Points, in no order, along strands that fork, close into loops and pass close to each other.
In the rows, 128 means zero.
Points whose rows are less than 182 apart are linked; no others are. Some points are linked to none.
z736: [196 129 127 141 131 111 143  93 119 117 106 110 152 147  69 140  87 145
 121 120 119 139 150  96 154 114 148  98  90 101 115  91 125 124 101 120
 111 168 113 105 122  74 129 116 159 146 164  93 127]
z412: [113 137 171 128 143 187 164 141 128 140 134 185  94  98 107 158 156 127
 109  99 143 173 131 157 135 120 141  92  86 123 151 107 127 188 105 160
 174 114  77  97 176 189 137 190 132  83 155 129 159]
z149: [149 114 137 128 154 118  82 117 101 178 100 145 108 157 144 158 147 119
 172 150 162 120 119 111 135 130  99 110 134 137 125 147 151 148 127 130
  66 150 157  97 110 154 130 100  95 101  88 138 123]
z491: [141  47 133 121 176 121  91 134 171 164 111 105  99 118 174  93 145  97
 141 129 131  95 130 102  86 154 113 113 128 155 105 175 159 128  93 107
 130 102 140 168 151 163  89 152  79 118 140 107 100]
z67: [117 164 110 150 135 103 153 101 182 169 143 116 159 119 141 118  84 141
 106 122 109 114 207 107 147 178 152 125 104 135  90 114 108 121 124 142
  97 142 138 115 147 133  99 160 125 142 125 117 182]
z306: [157  93 160 112 173  84  95 170 157 149  83 143 146  54 156 136 115 138
 120  92 102 141 155 130  87 183 155 145 163 103 116 181  93 145 142 133
 105 110 110 126 149 104  36 166 153  91 145 140 111]
z419: [110  53  90 113  97 155 137 136 159 107 130 101 132 122  92 159 110 114
  73  93 106 154 140 123 112 118 161  61  59 141 150  81 165 146  56 165
  94 132 115 132 191 136 117 167 138  89 140 126 125]
z884: [110 137  89 129 107  82  68  96 119  67 187  97 111 122 107  73 158 147
 177 135 160 133  88 110 138 100  91 122 121 123  93 175 105 115  77  81
 189 131 114 148 117  98 137 168  92 133 148 145 115]
z530: [117  97 145 176 185 141 131 159 135 137  50 171 142  94 152 134 153 119
 174 165 157 109 154 130 144  98  76 156 124 134 135  97 158 127 143 168
  80 114 152 165 133 114 162 114 119 189  56 135  99]
z105: [172  81 117  94  93 155 119 122 138  83 138  93 147 158 145 129 174 116
 113 146 169  95 139 137 153  90 118 165 151 110 103 131 135  71 114  97
 192 189 110 109  94  96 176 118 131 107 191 104 119]
z378: [108 179 116 157 111  86 138 145 123 156 140 101  87 207 137 162  96 148
  96 164 101 102 178 124 173 177 114  59 130 101  99 150  87 127 181 141
  82 113 194  89 103 155 109 102 128 121  84 100 211]
z465: [115 180 109 121  94 153 134 122  70 122 166 154 127 183  83 119 176 140
 157 111 125 195  48 176 120 101  88 135 143 114 193 136 184 149 171 150
 149  97  95 117 133 169 147 144  86  65  87 182  91]
z65: [153 125 161 105  79 174 104 138  70  93 170 107 132 154 102 118 167 119
  96 116 120 169  64 167 119  99  88 126 175 129 161 154 120 120 106 112
 143 149 124 139  95 100  98  73 136 123 176 131  71]
z743: [128 108 128 165  94 161 116 128 115 122 150 166  98 136 120 101 154 124
 102 168 183 128 134 109 152 141  91  81  93 121 141 136 120 102  74  95
  91 114  80 125 138 121  89 167 106 111 129 150 161]
z812: [117 174 152 167 118 165 177 125 105  82 173 142 133 152 123 157 108  99
  81 129 129 158  94 155 142 114  78  76 110 105 161 164 166 139 206 132
 157  61  82 129 108 128 140 135 135 131 158 156  98]
z169: [107 157 117 162 143 117 160 172 137 133 102 138 107 129 158 106 113 122
  70 166 118 102 158 115 173 183 120  60 119  82 110 178  62 108 145  86
 113 101 122 121 110 135 129 111 108 165 143 116 148]
z705: [106 127  98 106 133  86 142 139 162 125 107 133 108 124 153 130 105 134
 107 149 116  78 108 105 120 151 153 102 153 139 160 164 132 150 179 134
 136  61 140 172 143 181 158 105 122 134  79  91 153]
z610: [106  74 113  91  85 131 146  93 174  99 195  93 154 188 128 169  99 132
 121 103 144 101 123 140 132 111 103 107 144 186 116 137 169 105 154 144
 144 120 159 149 123  74 121 128 163 127 134  89 156]
z589: [130 167 136  95  90 132 166 135 100 129 142 128 143 148  99 146 116 180
 115 104  85 127 169 149 128 144 167 139 122 135 149  89  83 114 118 133
 124 171 155 103 133 112 108  94 124 152 128 101 191]
z493: [144 166 132 156  91 160 144 127 135 102 173 188 135  90 126  88 124 117
 109 124 145 148 130 171 101 113 166 206 161 100 189  95 121 155 163 167
 154 102  70 142 154 174 150 138 167  87 105 140 157]
z584: [ 77 152 146  71 111 103 154 190  68 133 138  69  92 167 119 190 148 156
 100 127  75 110 154 154 120 161 139 109 167 147 116 152  59 128 144 129
 124 158 216 112  79 139 140  73 123 116 112 105 165]
z699: [133 111 150 104 143  98  93  97 156 130 174  88 141  95 165 135  95 104
  98 114 124 140 141 114 125 136 159 134 157 145  70 180  89 123  99 107
 152 175 186 102 105 116 104 116 149 111 215 101  97]
z135: [210 125 140 151  85 132 142  94  95 122 140 121 166 152  45 102 131 143
 133 122 133 166 148 132 139 123 105 130 109  82 135  86 140 117 127 133
 102 153  67 116 136  62 116 126 163 128 133 139 153]
z440: [ 79 142 152  97 159 103 164 188  95 144  76 125 111 121 141 188 134 147
 108 141  97 100 173 122 139 159 154 107 125 139 105 140  70 116 142  98
 129 149 187 100  85 120 168  84 102 158 145 105 140]
z156: [132 144  54 126 109 170 191 140 130 117 117 123 141 211  80  72 161 144
 131  98  87 127  94 170 124  97  93 137 114 120 177  85 174  99 173 161
 144 128  82 158 165 137 168 104 116 142  96 108 115]
z814: [141 147  92 102  94 153 151 135 100 112 153 105 159 209  80 112 170 142
 137  79  75 169  52 198 120 103  74 124 151 123 167 148 174 122 183 151
 161 112  96 144 134 135 147 116  95 117 100 127  78]
z516: [105 160 162 143 135 154 144 219 123 195 110 187 110  92 163 136 120 137
  94 142 137  93 166 159 129 206 142 129 174 130 155 114  70 117 163 140
 112 115 130  99 131 172  96 118 116 128  97 138 175]
z666: [135 105 119 113 129 125 116 112 188 168 113 123 143 129 162 137  87 140
 126 132 129 100 175 104 133 132 181 174 147 137 128  73 117 104  99 143
  83 199 202 122 112  98 143  84 155 129 129  82 135]
z86: [173 156 158 152 124  86 106  48 145  95 119 125 111  75 132 104  95 123
 162 147 160 151 104  71 140  77 179 152 125 107  96 146 116 147 133  84
 165  89 112 150 106 120 139 184 158 118 178 137 101]
z37: [152  88 110  65 116 132 135 157 145  88 112 111 160 138 146 152 149 120
  86 123 116  95 131 139 136 129 148 153 154 107 139 152  99 105 131 120
 144 187 146 119 110 128 185  77 123 108 152  72 128]
z229: [105  51 171 122  99 195 133 171 149 141 108 117 146 100 134 149 127 120
 129 132 146 100 149 128 103 112 115 169 129 175 142  73 159  71 101 138
  79 102 149 176 123  34  80 125 154 162 122 139 124]
z843: [124 108 168 148 113 170 168 144  72 122 100 178 126 120  95 183 156 130
 107 121 155 136  93 124 117 113 122  69  81 112 135 137 197 150 130 101
 140  42  68 118 130 148  99 221  97 102 128 192 121]
z740: [106 152 118  95  93  81 135 171  83 116 135 108 128 126  91 156 135 153
 113  99  74 145 148 154 115 148 161 112 147 135 155 156  52 153 115 160
  97 157 183 109 129 136 100  92 134 119 108 113 156]
z270: [185 127  94 123 104 129 129  77 127 162  95  91 126 148 113  65 150 148
 180 139 137 105 127  96 132  78 168 190 124 110  86  54 181  90 128  95
 174 154  90 128 131 113 143 164 131 136 137 131 120]
z310: [103 107 197 151 119 175 163 188 115 137 121 141 144 104 122 140 145 147
 120 142 152 113 154 154 131 147  84 125 136 166 149 111  99  76 103 132
 110 117 135 145 107  47  87 118 142 182 151 144 150]
z709: [182 157 124 174 139 160  91 101 172 192 126 136 131 118 151 107  95  93
  56 147 106 165 178 101 154 169 143  94 126  83 117 112 102 133 109 131
  66 150 104 100 130 166  93 149 144  79 134 131 115]
z119: [ 93 185 112 130 118 115 132 163  53 101 161 123 123 126 101 112 163 116
 133 110 111 179  63 173 103 138  79 122 151 110 157 175 124 168 150 152
 129 125 119 107 121 160 143  97 104 118 106 180 105]
z714: [ 83 214 111 137 130  91 104 148  86 128 155  93 122 186 133 127 142 156
 182 162 101 128  86 139 145 132  87 147 172 118  93 139 130 134 190  98
 165  99 170 124  60 121 153  78 118 165  97 163 108]
z774: [128 145 112  93 126 103 110 152  77  95 135 128 141  83 133  96 188 132
 138 102 127 139  92 159  91 132 120 174 156 109 124 178  97 139 120 120
 143 167 112 108 120 153 137 125  89 115 117 155 118]
z299: [129 125 132 155 141 141 114  99 143 153 130 116 113 166 165 155  81  96
  69 144 122 128 135 102 161 118 144  76 115 144 111 107 104 117  87 112
  98 185 190  93  81 135 158  60 141 148 169  92  91]
z694: [169 148  94 126 116 125  86  80 189 145 180 108 122 179 168  86 132 141
 162 144 160  90 138 135 158 142 100 184 177 120 100 140 149 113 162 139
 165 151 111 132 123 151 136 151 114 110  85 115 165]
z958: [123 135 102  87 110 157 141 144 124 112 117 147 123 122 150 123 114 120
  60 139  82  99 114 144 118 133 188 168 146 113 183 105 100 120 140 115
 162 148 133 130 142 181 196  60 136 131 121  78 142]
z367: [123 111 122 116 102 126  99 136 146 121 169 104 110 127 144  71 144 145
 147 120 139  86  93 142 110 152 105 132 171 163 123 170 120 100 143  91
 179  63 100 191 133 116  79 147 120 150 134 128 129]
z271: [ 95 123 146  89 134  79 106 156 128 177 136 123 119  88 159 137 135 162
 144 125 133  91 159 108  83 189 142 160 155 162  98 176  97 115 133 123
 103 112 168 129 121 120  58 144 101 110 106 136 171]
z583: [157  96  83 129  50 144 123  94 147 114 171  74 117 113  85  90 128 111
  83 100 111 182 103 118 110 102 160 102  96 110 145 109 156 146  58 150
 104 159  99 132 162 140 127 160 132  61 142 121 112]
z180: [ 92 115 133  78 129  96 162 139 140 127 100 128 129 122 140 157 145 164
 167 123 120  82 108 135 119 117 131 122 152 186 146 140 152 129 200 147
 157  54 154 173 151 125 134 119 127 157  85 102 157]
z361: [ 58  82  91 100 111  92 165 139 161 101 168 104 151 166 103 162 127 138
 145 124 150  96 156 138 131 129  96  69 110 186 121 159 138 118 126 157
 101 110 171 159 136  74 130 152 135 133  89  99 187]
z649: [156 160 111 129 115 120 118 124 131 126 124 151  81 159 111 115 122 150
 106 161 115 111 107 116 158 141 144  89 120 111 175 136 107 134 131 133
 131 110 114 150 157 174 121  97 114 133 106  81 175]
z420: [155 175 117 162 128 158 140 168 101 127 122 182 151  93 135 104 131  96
  89 121 137 148 113 161 113 148 130 151 144  75 174 136 122 169 171 144
 113 102  56 122 140 187 149 138 136  92  90 176 122]
z272: [127 186 127 115 123  66  92 133 105 165 139  92 109 168 124 119 130 185
 191 156 108  97 112 116 136 173 104 126 182 136  98 163 111 137 186 110
 149  87 161 141  92 119  93 110 114 157  79 131 165]
z828: [135 151 107 146  97  95 121 121 135 111 164 140 131 175 104 156 101 142
 115 165 148 112 158 124 177 151 103  83 121 101 147 153 105 137 148 146
  92 117 144 119 135 121 110 115 125 116  89 108 210]
z223: [122 110  55 128 104  68  85 113 140  87 140 102 110 147 117  63 142 151
 134 145 131  92 100  86 118 136 133 115 119 107 104 177  92 100  72  64
 134 136 135 162 119 114 104 138  75 125 129 112 129]
z155: [ 70  53  64 104 101 135 166 155 193 118 139  93 137 155 115 101 139 128
 117 109 133  85 136 138 103 140 107  83  97 186 127 135 156 101 108 146
  97  95 124 200 175 107 115 171 123 141  85 100 165]
z794: [141 138 153 157 128 185 187 123 106 107 109 135 141 129 107 149 113  93
  98 105 113 169  83 132 106  98 130  91  84 111 139 124 205 157 145 126
 165  57  75 160 122 150 148 188 125 120 151 175  78]
z741: [139 122 138 154 141 158 113 108 113 164 146 143 155 148 179 178 118  72
 131 145 170 147 141 127 145 111 120 145 142 135 117 117 169 146 123 134
  59 167 155  91  88 124 145 103 132 109 118 167  97]
z124: [144 107 121 181 158 156  99 150 149 133 102 157 161 104 179 157 104  57
  93 148 153 144 163 131 135 143 114 134 121  90 153 129 137 167 129 153
  35 126 110 125 118 144 150 130 143  98  89 169  98]
z648: [124 151  93 174 100 133 148  63 154 117 175 126 128 171 113 142  52 118
  92 139 120 139 117  88 134 112 153  83  73 147 141  92 184 134 113 126
  98 107 134 155 126 117 130 127 132 130 129 120 120]
z214: [174 102 135 142 133 165 107 106 165 177 133 131 145 158 181 171  97 100
  96 132 149  93 145 121 161 110 130 143 164 139 116 102 156 114 139 137
  89 195 182  98  68 113 157  60 161 130 131  95 105]
z203: [156 158 153 129 101 117 113 125  47 112 145  86 118 194  95 153 127 128
 111 131  80 161  76 141 143 115  99  87 159 125 135 167  94 128 132 103
 131 139 161 124  63  96  90  56 141 161 169 122  89]
z147: [143 158 161 117 157 147 130 107 127 146 119 171 128  90 135 165 152 124
 142 119 140 160 160 136 132 117 174 181 117 105 133 103 128 199 131 154
 147 150  97  90 140 174 149 171 134  79 124 135 159]
z342: [155 119 169 122 178 142 139 147 119 152  33 154 112 100 146 135 172 141
 148 135 140 110 174 114 155 140 141 166  98  98  82  93 147 113 110  99
 164 158 109 103 142 137 134 163  92 162 138 115 103]
z921: [ 94  81 133 111 161 130 156 155 125  63  98 125 156  88 124 217  88  88
  95  80  97 155 104 150 100 113 143  79  93 130 164 144 170 188 142 170
 133  81 116 137 155 148 168 160 136 120 141 164  93]
z823: [119 102 143 198 175 162 120 144 135 106  85 183 132  98 138 153 134  78
 143 155 171 134 155 138 148  97  92 135  86 102 159  97 165 157 120 171
  71  99  95 147 153 144 147 145 144 137  78 169 105]
z242: [144  33 155 126 137 159  81 151 146 160 113 124 117  99 128 125 145 112
 122 132 146 128 143 118  97 147 119 122 121 153 138 126 149 123  72 138
  80 129 120 145 158 132  54 153 139 104 124 136 116]
z704: [146 165 144 152 145 146 112 157  98 155  91 183 102  83 121  29 179 156
 170 166 152 109  96 140 107 130 120 194 164 121 163  91  99  99 101 118
 144 142  92 137 129 169 129 117 109 153 105 152 126]
z905: [166 131 138 141 118 159 131 111 127 125  86 148 159  85 122 134 151 126
 158 120 140 150 169 134 113  80 197 229 128  78 138  68 154 163 143 151
 128 135  73 120 122 132 141 174 173  93 117 170 138]
z552: [128 156  77 164  92 120 143  63 165 124 169 117 152 171 124 104  54 126
 136 119 106 144  99 116 113  97 157 152 131 153 154  86 178 124 170 144
  82 104 148 174 119 107 111 101 161 139  88 132 117]
z377: [150  72 188 114 109 162  95 125 111 197 120 138 133 125 123 158 131 136
 148 134 141 126 154 107  95 156 123 148 129 176 116  89 153 106  92 118
  60 129 149 130 128  73  48 124 138 142 108 139 132]
z97: [100 117 127 109  72 142 133 100 150 124 188 112 158 192 142 168 116 147
 123 143 129  89 113 126 140 123 100 134 162 172 127 115 170  70 189  98
 154  82 149 175  75  51 107 117 140 163 111 119 121]
z317: [137 176 127 185 151 135 126  92 191 166 156 131 151  88 140 123  65 101
  76 113 100 172 197 117 124 163 150 106 117 118 124  87 120 168 128 170
  92 112 109 122 166 155  94 171 174 110 129 149 138]
z608: [114 131 157 145 177 122 140 105 160 131 141  88 162  93 151 134  75  90
 100  97 104 158 161 123 125 129 141 126 116 155  65 129 101 137 106 130
 144 163 141 105 118 103 124 141 177 167 207 126  90]
z50: [141  92 173 117 177  59 102  99 140 100 127  96 134  76 132 165  88 116
 163  99 150 150 118  96 113 118 129  89 124 139  83 210 138 168 131 125
 154  90 149 125 122 111  99 170 140 107 190 133  95]
z842: [110 143  86 117 108 121 128 109 223 133 170 109 117 160 172  66 109 134
 112 160 127  75 151 150 145 160 108 181 170 127 110 129 100  84 144 146
 158 161 157 170 127 153 150 119 121 148  92  71 192]
z667: [162  83 113 175 159 127 104 125 164 135  42 140 130 103 132  92 137 123
 175 169 168 107 166  93 140  96 137 174 111 104 134  52 173 119 105 157
  77 137 135 167 152 110 153 117 148 164  81 112  95]
z486: [167 114 136 126 126 147 127  76 139 131 144  87 141 117 144 108 112  96
 137 112 126 144  90 128 117  79 153 174 151 146 105 117 166 136 140 120
 151 148 121 139 109 134 147 129 163 121 160 130  78]
z62: [137 157 116 123 171 110 124 106  83 168 128 124 119 185 115 163 136 118
 193 109 147 146  89 124 151 113 100  86 119 132 102 153 184 171 135 143
 117 171 156  72 118 169 179 119  84  98 108 160 117]
z297: [114 159 125 185 177 106 133 148 164 143 105 142 121 117 158 140  76 103
  69 151  96 131 186 125 150 172 129  68 133 104 137 138  64 144 147 154
  86 109 143 134 129 140 149  92 150 154 119 101 129]
z890: [164 102  90 143 131 132 106 147 169 109 105 144 158  79 143 113 114  83
  78 132 144 144 144 126 108 144 150 157 138  77 166 137 135 160 138 171
  81 115  70 145 154 175 139 161 149  62  88 160 114]
z283: [100 159 136 136 129 152 130 117 133 105 172 145  86  89 136 116 140  98
  81 142 144 162 124 121 143 130 132 102 100 112 133 149  93 164  89 133
 175 123  98 113 158 192 175 170 112  84 160 131 149]
z211: [ 75 172 124 163 157 101 136 160 110 125 131 143 120 109 148 163 111 110
 128 155 135 138 168 118 135 150 130 110 120 128 135 125 108 177 144 148
  88 105 160 100 115 147 155  82 124 128 111 157 148]
z627: [184 102 160 153 184  74 102 124 152 146  88 110 151 102 149 165  85 112
 133 112 127 125 157 105 122 156 130 101 146 110  91 183 133 162 156 139
 102  99 122 132 117  99  88 147 150 128 142 123  92]
z904: [ 58 146 161 115 139 112 119 189 156 175 139 160 127  46 166 157 121 138
 111 132 132 119 192 127 101 207 147 156 152 156 132 139  79 130 134 161
 115 101 152 110 155 156  79 153 121 103 114 156 183]
z10: [122  30 178  90 211 118 108 160 185 147  78 117 100  75 188 128 145  99
 168 114 121  87 152 125  87 147 121 173 135 141  67 162 151 108 112 114
 177 123 171 161 152 135  97 139 111 129 162  84  82]
z641: [ 47 153 105 105  91 133 127 122 132  89 213 106  92 141 135 113 121 129
 113 127 125 126  74 142 131 135 109 119 146 174 138 147 131 117 130 107
 206  86 129 164 135 136 127 129 122 152 143 134 129]
z126: [169 163 121 137  84 100  75  56 113  93 215  89 103 143  90  83 160 138
 187 123 139 184  63 136 144  92  86 122 138 104  89 170 126 156 104 120
 199 138  94 142 121 115 152 181 111  93 132 134 112]
z700: [128 103 178 154  90 168 153 148  54 127 129 210 112 139  92 156 167 138
 117 158 190 131 112 113 143 128  93  57  91 109 142 123 149 100 132  80
 105  66  61  87 128 102  72 182 118 114 128 181 155]
z463: [192 122 128 145 112 112 127 124  88 139 106  86 162 102  57  34 141 147
 165  98 114 169 128 145  94 128 121 157 130  95 127  98 117 122 107 132
  86 163  81 132 143  60  79 130 173 145 142 155 111]
z248: [153  79 120 123 146 117 143 135 149 109  92  84 144 148  95 139 105 126
 103  99 108 132 126 113 135 133 122  48  92 150 117 145 119 131  94 138
 113 131 125 139 144  88 120 125 148 153 175  81 110]
z550: [ 52 131 149  94 190 121 156 183 121 148  73 144 112  69 150 169 138 126
 130 116  96 116 162 130 109 164 157 143 100 163 116 112  80 134 102 131
 161 147 162 100 159 135 160 125 115 177 142 111 134]
z806: [126 179 175 130 171 151 166 123  59 130 102 154 174  92 111 127 179 119
 184 113 134 170 119 156 110  88 126 206 112 117 106 104 138 154 128 132
 151 147 100  98 109 130 154 159 130 150 146 201  93]
z579: [116 155 165 133 121 175 145 148  87 153 114 163 106 147 142 142 153 141
 125 144 139 114 120 134 148 132 101 126 145 153 146 106 135  97 144 108
 127 109 126 133 107 104 120  82 111 169 136 129 111]
z754: [ 67  73  95 124  94 149 166 168 152 103 141 123 151 101 109 134 123 127
  84 103 126 115 133 126  99 147 146  94  87 176 146 115 125 111  75 128
  85  98 121 154 168 110  81 166 137 134 127 136 148]
z675: [102 119 143 106 187 125 144 125 149 135  92 137 109  99 133 132 139 127
 156 126 137 124 164 113 143 137 147 147  66 145  94 107 120 128  65 132
 171 162 128 107 172 155 139 162 111 158 159 100 136]
z680: [108 196 140 149  98 165 123 158  80 150 149 198  97 141 115  97 161 152
 141 166 163 132  96 153 131 133 110 148 148 118 181  95 113 106 135 109
 128 119 114 115 124 152 100 106 100 128 102 169 148]
z561: [102 154  72  88 130 152 173 142 107 161 104 119 106 207 125 119 149 136
 108 100  66 107 115 155 137 150 132  92 112 134 111 114 116 121 130 117
 114 180 154  97 135 187 173  84  72 138  96  93 154]
z926: [139 101 158 162 168 181 113  94 145 139 104 135 105 129 149 172  96  64
  93 144 125 164 124 107 148  82 157  99  92 117 127  65 159 160  68 112
 114 169 147 104 111 138 176 103 153 139 171 109  49]
z114: [ 96 158 151 145 105 171 161 152  87  75 184 161  85 170 107 154 137 128
 118 140 151 162  98 160 171 125  69  24 102  80 162 170 142 135 184 152
 135  60  88  85 146 128 118 132 120 100 145 134 172]
z226: [105  97 105 102 164 103 126 161 156 117  55 125 143  72 140 135  81 108
 116  73  69 140 122 133  78 139 181 148 129 137 140 116  98 147 133 134
 108 129 147 137 156 132 144 121 165 137 117 128  96]
z362: [111  49 168  82 168 106  99 163 166 124 102 127 121  46 169 125 137 111
 147  80 110 132 150 145  74 150 138 178 143 137  87 176 104 130 119 135
 152 132 138 132 172 136  72 162 132  90 160 124 115]
z183: [126  74  61  96  72 123 115 119 153  75 155  94 122 140 111 112 154 122
 109 119 137 122  97 121 124 103 138 111 115 138 152 141 135 114  73 142
 128 164 128 136 161 147 161 126 105  86 121  95 127]
z695: [169 164 139  88 110  99 150  81 104 169 139 122 154 169 105 156 113 186
 163 117 125 108 164 120 152 145 151 154 133 136  89  90 133 105 139 113
 146 180 164  73 112  95 118 109 120 154 123 101 197]
z668: [129 124 132 175  92 155 154  80 134 140 175 163 121 170  82 129 105 128
 115 153 161 146 157  89 151 132 123  93  63 143 143  75 167 112  93 116
  84  91  96 143 163  91  93 163 136 140 123 136 169]
z406: [ 48  85 131 132 169 122 146 161 142  60  89 142 154  49 122 174  87  94
 127  85  97 148 127 144  90 110 168 130  87 146 150 113 123 159 121 153
 124  90 141 140 174 118 135 151 169 162 126 162 106]
z858: [182 147 183 135 160 135 147 144  73 154  83 125 168  94  93  88 168 154
 184 108 119 158 135 160 118 123 102 168 131 123 123 104 115 115 120 129
 126 146  85 118 129  85 101 129 152 184 158 162 109]
z581: [155 188 108 109 168  78 116  59 115 142 146 117 120 156  87 126 127 158
 234  96 140 144  66 108 139  79 141 122 129 141 101 134 170 161 135 158
 175 149 170  97 144 146 186 137 119 113 125 127 114]
z726: [ 97 125 137 144 147 139 170 156  98  73 137 124 147 136 122 187 102  90
  79 114 121 153 120 144 141 124 109  53  93 126 158 158 131 162 148 141
 122  94 111 118 116 121 165 100 131 135 166 143 103]
z518: [143 108  78 101  83 124 127  98 156 100 137  75 132 144 135  69 145 145
 164 120 146  99 126 125 129  87 158 191 141 128  83 101 139  69 108  94
 195 187 117 122 126  98 168 141 124 132 172 113 135]
z787: [ 84 166 134 149 182  96 151 142  81 119 103 143 160 101 116 163 141 124
 192 130 143 146 133 133 121 107 105 150 104 146 124 129 143 169 148 164
 112 131 138 108 129 123 158 116 128 149 111 176 118]
z466: [148 108 175  90 155 167 105 159  93 159  64 172 121 102 170 172 174 126
 118 141 141 114 153 124 146 142 146 155 127 110 117 125 111 121 108  84
 130 177 119  80 105 148 136 114  91 114 155 118 105]
z517: [124  94 122 141 149 130 159 142 163 119 104 103 116 152 150 144  98 106
  45 132 124 102 146 105 168 155 106  24  92 118  90 177 102 103 124  89
 123 114 122 127 107 116 137 124 114 160 184  79 110]
z859: [161 130  83 176 130 127 129  79 166 140  91 117 110 132 117  65 105 121
 173 156 159 114 146  82 140  72 174 178  95 103 123  39 188 118 104 141
 121 148 107 148 154 130 166 143 154 149 117 114 118]
z473: [123 152 102 164  99 126 159  76 156 115 163 123 174 196 128 128  86 145
 129 142 129 101 124 126 144  82 118 145 147 146 131  78 167  83 173 119
 126 125 173 157  76  56 146  80 160 179 116 104 114]
z192: [151 137 142 125  80 128  60  51 105 119 212 135 125 186  92  96 164 152
 202 155 148 173  79 132 148  86  74 147 156 133 123 124 140 113 129 103
 185  90  87 159 111  88 119 162 135 101 117 156 102]
z210: [117 117 133 126 127  35 108  86 148  42 122 125 121  51 119 130  87 135
 167 125 175 134  99  69 139  80 160 127 104 125  96 199 117 143 149  95
 172  74 130 140 129 107 126 172 141  95 173 154 127]
z311: [113  76  88 111 116 132 101 158 119 102 121 120 109 140 130 105 166 119
  86 141 132 105  87 115 115 144 115  86 125 135 150 175 103 113  82  94
 115 138 133 148 127 154 133 110  75 113 123 121 111]
z924: [147 130  83 107 125 179 186 113 120 148 103 115 130 218 107 124 150 127
 119  79  89 117 103 161 150  99 106 107  92 124 111  89 188 106 163 133
 140 174 100  94 139 152 182 113  92 132 118 104 120]
z945: [108 153  82  99 106  62  63 114 155 122 161 102 120 157 153 113 126 167
 179 151 142  77 103 117 141 148 121 163 179 113 108 171 111 118 156 103
 164 127 171 148 102 136 134 127  98 117  79 116 163]
z186: [185  76 132 120 141 115  84 136 158 170 130 100 101 132 145  42 152 148
 151 120 122  79 134 107  81 168 112 131 158 134 116 171 126 101 124  76
 138  93 121 168 136 112  41 136 106 133 129  98 116]
z101: [119 128 106 110 114 141 135 126 185 171 136 123 141 115 180  92 111 139
 106 142 125  90 180 116 122 172 159 193 142 138 112  94 113  87 118 134
 108 172 142 133 138 141 128 120 115 119 110 112 169]
z237: [140 168 136 130 122  78  79 114  76  94 156  85 135 161 109 112 132 143
 179 150 120 144  65 132 140 101  77 130 176 115 115 177  96 132 146 108
 161 120 166 146  75  86 123  83 141 164 146 148  91]
z574: [145 118 147 134 102 152 125 133 130  86 120 166 124  66 110  88 155 149
 147 132 157 145 153 158 112  77 167 203 145 116 193  77 114 125 123 155
 151 133  82 135 147 127 131 131 178 119 147 139 149]
z421: [ 89 161 159 152 175 130 175 138  95 138 127 114 137 130 152 193  95  85
  94 100  97 161 153 137 135 129 116  83 100 146 101 128 119 151 142 130
 126 138 148  94  92 108 150  93 150 174 186 145  79]
z893: [181 180 122 100 116  98 128  46 124 133 159 117 130 159  81 108 114 172
 187 103 118 144 108 128 149  96 151 158 127 136 110  99 135 136 140 140
 173 175 139 100 145 127 149 136 141 120 135 102 167]
z415: [115 144 164 102 141 159 105 210  89 157  78 201 100  78 166 155 159 136
 107 150 133 111 136 141 121 162 139 161 160 116 174 124  73 117 126 117
 114 148 134  85 108 173 138  81 106 113 114 135 140]
z89: [112 195 115 104 136 142 145 114  92 146 141 128 108 164 140 132 109 121
  90 127  59 126 103 147 124 131 161 150 141 127 137 102 105 135 147 120
 156 185 170  92 109 197 184  52 116 149 126  95 134]
z631: [113 118 150 104 165 126  96 153  81 116  86 162 116  47 136  86 197 154
 175 145 142 127 110 126  88  99 103 192 142 132 141 148  82 101  89 124
 158 180 111 114 129 168 145 130 110 126 129 155 110]
z506: [194 148 140 128  95 102  74  51 117  95 158 133 111 145 116 126 126 155
 157 184 165 123  84  93 157  78 128 126 151 108 132 140 138 119 145  91
 178  75 104 156 103 108 128 149 135 103 135 132 117]
z997: [ 93 105  97 103 153  61 113 156 136 155  87 139 101  89 120  76 152 187
 173 119 107  96 124  97  79 153 131 131 130 155 127 172 101 116 113 138
  92 122 148 155 160 155  70 147  98 115  75 120 170]

A piece is two or more points that can be reached from each other along the links. Count, over all rows, the pieces, the separate loops (a circle has one, a figure eight two, a Y none), the forks (points with three links) and the tips (points with one).
pieces: 3
loops: 1
forks: 7
tips: 11

A fork is a point with three links, a tip a point with one. Leave the first point through the second and follow the links. Name the first fork or tip that comes.
z491, z242: z124
z924, z156: z491
z306, z627: z812
z695, z589: z997
z997, z271: z741
